Each row is a point on a landscape with many peaks, with its height.
A climber steps from a point to the highest of its 5 nearest points, and stops where none of them is higher. Distance is the straight distance between rows; heights are no part of it.
<966> h=277: [132 132 140 144 114 114 127 107 141 111 146 114 141 129  89 104 124  95
 124 141]
<402> h=532: [135 133 156 104 183 133 131 155  94  80 228 111 157 191 120 114 129 171
 159  99]
<227> h=230: [115  82 129 131 104 121 117 124 140 129 144 140 152 119 130  87 149 109
 110 158]
<628> h=417: [132  45 130 115 108 136 137 100 141 120 105 132 147 113 185  52 152 110
  64 159]
<540> h=148: [118 163 138 127 123  93  87 109 118 128 157 135 127 134  91 152 118 132
 162 135]
<975> h=140: [130 228 152 119 186 126 116 184  97 106 181 109 163 191 109 153 123 159
 161 139]
<953> h=473: [110  47 113 114 109 127 149 103 149 143  91 141 133  99 195  64 146 100
  75 151]
<287> h=320: [140  86 119 119 107 155 154 121 151 170  46 166 100  95 134 132 159 128
  84 104]
<186> h=486: [137 120 139 105 179 121 128 163 115  76 195 119 168 164 134 120 114 141
 147 124]
<699> h=319: [143 187 142 122 158 121 112 130 113 113 184 114 144 138 119 121  95 134
 133 127]
<241> h=487: [163 166  99 151  97 131 133 146 115 148 131 127 115 143 113 207 111 117
 192 120]
<322> h=362: [107 228 103 112 168 139  92 137 131 142 163 128 108 167  97 199  93 166
 197  98]
<477> h=220: [126  72 125 135 115 130 136 117 144 101 144 137 161 127 136  73 159 109
 103 168]
<495> h=85: [126 210 141 137 160 113  87 120 118 117 171 118 142 140 106 150  88 143
 142 130]
<321> h=231: [114  76 121 142 115 136 116 123 146 125 132 136 136 114 158  91 144  99
 102 161]
<421> h=259: [136 163 145 122 152 112 117 109 114 109 156 106 134 120  99 124  92 137
 135 126]
<410> h=379: [135  65 132 114  80 117 138 121 157 159  34 163 110  80 141 129 160 129
  71 113]
<117> h=188: [111  92 119 157  99 120 108 126 128 134 124 117 140 109 120 127 148 124
 144 129]
<586> h=413: [106  26 106  94 113 132 162 102 156 140  77 153 100  73 181  86 129 132
  75 144]
<541> h=278: [137 153 129 141 116 106 101 103 139 121 156 127 126 137  99 170 122 130
 175 114]
<884> h=495: [142 140  97 164  89 163 128 130  95 156 118 115 122 123 128 158 129 115
 161 121]
<54> h=163: [145  49 135 124 120 130 155 123 147  97 131 126 142 115 139  52 164 107
 102 157]
<108> h=442: [127  24 110  88 125 109 179 103 142 139  96 138 123  98 192  53 141 134
  50 172]
<646> h=463: [ 92  59 116 130  94 145 131 126 132 149  99 141 126  92 169  99 139  94
 116 137]
<930> h=262: [128 221 140 112 184 114 125 181  83  79 193 103 158 195  98 140 135 150
 155 127]
<753> h=269: [135 170 158 135 170 126 142 122 118  97 170 107 134 141 109 102  97 120
 125 126]
<312> h=356: [104 227 122 117 174 132  91 122 127 120 170 116 128 158  89 204 107 156
 186 109]
<514> h=506: [137 140 164 113 183 126 129 168 103  88 187 116 148 177 137 113 114 134
 141 110]
<625> h=215: [154 139 139 132 150 124 145 119 114 103 161 123 138 128 100 106 116 122
 114 126]
<89> h=36: [159 101 148 139 154 153 166 116 114  80 176 115 129 116 133  91 115 115
 121 127]
<87> h=106: [155 126 152 130 165 145 149 139 104  86 179 113 139 133 138  90  98 106
 112 111]
<133> h=237: [141 112 108 147  92 145 152 106 130 160  64 146  93  96 129 142 131 107
 121 101]
<388> h=303: [112 191 161 121 205 124 138 149  78  84 204 116 168 185  97 132 162 157
 182 108]
<872> h=105: [159  70 138 131 142 151 177 118 125  78 141 122 136 109 117  70 146 120
 105 156]
<247> h=578: [144 165 159 130 174 127 115 153  88  96 180 106 151 171 131 120 111 140
 146 132]
<209> h=327: [ 93  55 111 119 108 162 152 120 139 156  52 154 113 115 171 111 139 128
  91 120]
<965> h=238: [130 199 147 130 158 117 104 114 107 121 161 120 130 144 120 137  86 140
 134 129]
<750> h=358: [148 143 112 160  97 161 130 134 125 168  85 135 106 105 139 152 134 111
 130 108]
<803> h=343: [114  49 104 122 108 129 137 113 142 135 106 124 144 117 166  59 159 114
  90 167]
<535> h=279: [141 120 122 148  82 153 139 113 111 165  71 122  92 107 121 140 147 117
 103 113]
<310> h=432: [146 149 114 146  87 158 124 140 114 160  96 121 101 121 141 154 120 114
 151 119]
<809> h=223: [150 151 138 121 156 133 148 129 106  99 177 111 144 124 115  93  93 121
 114 120]
<281> h=618: [140  98 115 120  69 100 114 151 158 163  35 156 107  94 134 150 158 110
  78 113]
<590> h=191: [102  41 121 120 109 129 177 111 131 142  47 159 113  83 160  89 138 117
  94 125]
<554> h=474: [146 118 112 136  69 118 135 134 152 161  47 138  91  98 129 148 172 109
  76 120]
<943> h=453: [120  28 107 104 125 136 142 119 162 134  83 133 148 101 188  54 160 133
  52 169]
<55> h=394: [ 91  81 100 130 106 145 149 121 123 154  74 141  99  95 157 120 132 115
 122 128]
<377> h=351: [107 230 146 121 177 119  78 126 122 130 184 113 139 170 107 183  97 165
 169 136]
<290> h=418: [145 143 117 158  94 137 119 149 120 136 138 125 134 138 122 187 119 134
 178 101]
<584> h=580: [149  73 126 118  86 120 150 130 173 148  16 152 113  86 135 135 162 127
  63 130]
<168> h=347: [117 247 115 107 175 134  84 129 132 143 184 114 142 175 110 201 102 169
 169 132]
<538> h=374: [138 142  97 143  79 129 136 119 143 177  62 125  97 121 108 150 150 103
 100 105]
<740> h=250: [153 163 159 130 142 114 127 111 130  98 159 125 133 116 110 121  96 109
 130 130]
<693> h=526: [115 102 111 161 116 160 132 133 126 164  95 131 119 116 135 142 136 114
 140 135]
<561> h=511: [125 195 135 130 158 107  99 105 117 124 170 113 110 129  95 148 109 142
 151 133]
<690> h=352: [121 177 116 127 151 106 102 111 137 144 165 131 115 145  93 170 110 140
 177 116]
<643> h=306: [126 213 127 129 164 122  93 107 122 131 166 127 120 149  98 161 103 147
 156 112]
<272> h=528: [131 110 149 144 121 118 147  98 133 108 150 115 147 130 104  73 131 110
 116 148]
<147> h=380: [105  20 120  97  92 130 180 128 157 137  56 155  98  73 158  90 127 136
  83 125]
<434> h=475: [141 179 155 137 179 117 124 152  86  94 183  98 145 170 124 116 106 145
 136 125]
<512> h=500: [144  91 123 117  69  94 111 145 176 163  36 139  87 109 149 163 159 110
  71 131]
<746> h=254: [116  64 119 121 105 120 121 118 147 139 118 133 145 113 151  88 148 110
 102 152]
<261> h=342: [100 248 128 109 168 138  77 123 133 131 175 127 135 165 100 201 100 171
 189 121]
<858> h=531: [ 89  54 122 124 122 138 155 116 134 137  95 142 133  91 173  79 140 105
  92 145]
<64> h=209: [108  76 113 147  94 120 121 123 147 136 136 129 157 114 137  98 133 123
 119 132]
<946> h=346: [128 192 140 119 188 108 132 178  83  99 190 102 141 187 123 146 135 152
 177 119]
<881> h=77: [128 235 139 124 171 126  95 138  97 118 179 117 143 165 105 163 106 157
 143 145]
<334> h=350: [165  64 114 121  59 108 103 144 159 166  25 151 109  87 152 139 160 113
  66 118]
<991> h=130: [132  59 128 128  89 115 158 137 160 156  17 164 105  80 147 133 141 143
  75 138]
<225> h=361: [117 219 126 114 147 127  89 121 135 143 164 116 121 151 103 203 106 158
 197 113]
<18> h=396: [138 193 158 118 185 117 125 164  82  99 174 106 144 177 129 129 110 139
 148 123]
<594> h=219: [140 126  98 149  90 151 126 110 120 156  89 125 112 110 133 125 135 110
 135 114]
<398> h=222: [156 143 156 130 153 128 137 139 107  74 173 114 134 134 124 108 105 124
 122 126]
<1026> h=208: [115 145 130 142 117 105 112 109 140 130 148 128 145 115  95 129 124 116
 141 135]
<569> h=462: [156 117  90 113  57 112 110 125 173 170  29 137  85 103 121 153 174 102
  80 121]
<127> h=200: [139  49 140 124 100 142 154 125 147 110 118 128 145 128 153  55 159 120
  77 188]
<113> h=378: [124 127 119 140  95 127 116 141 127 145 130 124 132 142 118 181 121 125
 190 123]
<154> h=147: [123  64 122 114 102 128 162 121 159 139  28 167 104  88 137 111 144 118
  76 111]
<252> h=421: [135 167 150 111 186 109 132 180 101  82 206 110 164 176 137 124 130 155
 163 122]
<416> h=377: [ 96  80  97 134 107 154 137 119 126 155  92 144 118 104 165 124 132 124
 125 115]
<806> h=584: [121  82 120 129 106 151 165 129 141 150  46 138  95  94 130 105 139 117
  96 127]
<67> h=390: [129 144 111 163  87 142 118 136 122 147 135 131 124 141 123 176 123 119
 178 116]
<229> h=398: [ 89  32 106 107 108 133 157 116 152 146  75 137 108  84 176  84 131 134
  84 139]
<723> h=274: [109 163 167 117 218 137 127 124  98  82 246 143 155 195 110  88 154 178
 163 106]
<31> h=216: [114 104 134 140 119 103 124 121 147 126 146 121 149 122 104 110 135 126
 133 145]
<539> h=115: [125 214 163 118 172 127 106 165  97 107 178  99 147 172 115 138 109 158
 153 136]
<111> h=122: [124 156 146 137 127  92 107 111 131 131 158 120 121 113  95 142 112 131
 152 127]
<851> h=438: [ 92  73 117 125 120 147 134 112 124 139  74 131 117  88 170 113 126 121
  97 121]
<615> h=252: [123 119 102 168  92 150 140 137 130 161 104 132 128 129 144 145 135 119
 130 106]
<125> h=384: [121 217 111 125 147 134 101 130 142 140 156 136 107 157  80 215 101 141
 210 113]
<419> h=430: [142 182 121 142 120 121 108 143 150 136 137 129 108 164  88 227 106 137
 204 115]
<955> h=8: [148 114 169 122 147 144 153 106 110  86 173 129 129 115 117  99 105  98
 117 130]
<485> h=406: [137 158 122 138 124 111 100 127 133 126 156 121 118 147 101 200 117 144
 199 113]

Call two points neighbours if one is among the 5 nearest of the other. Go from one point of each pair to the other, from neighbour to neighbour, staying as high as possible. Name the lowest point that can't be avoided.
<884> / <241> | <290>
<884> / <281> | <750>
<858> / <561> | <690>
<806> / <858> | <55>
<247> / <272> | <740>

Where does a climber stop that starts at each point below?
<881> | <241>
<168> | <241>
<1026> | <241>
<261> | <241>
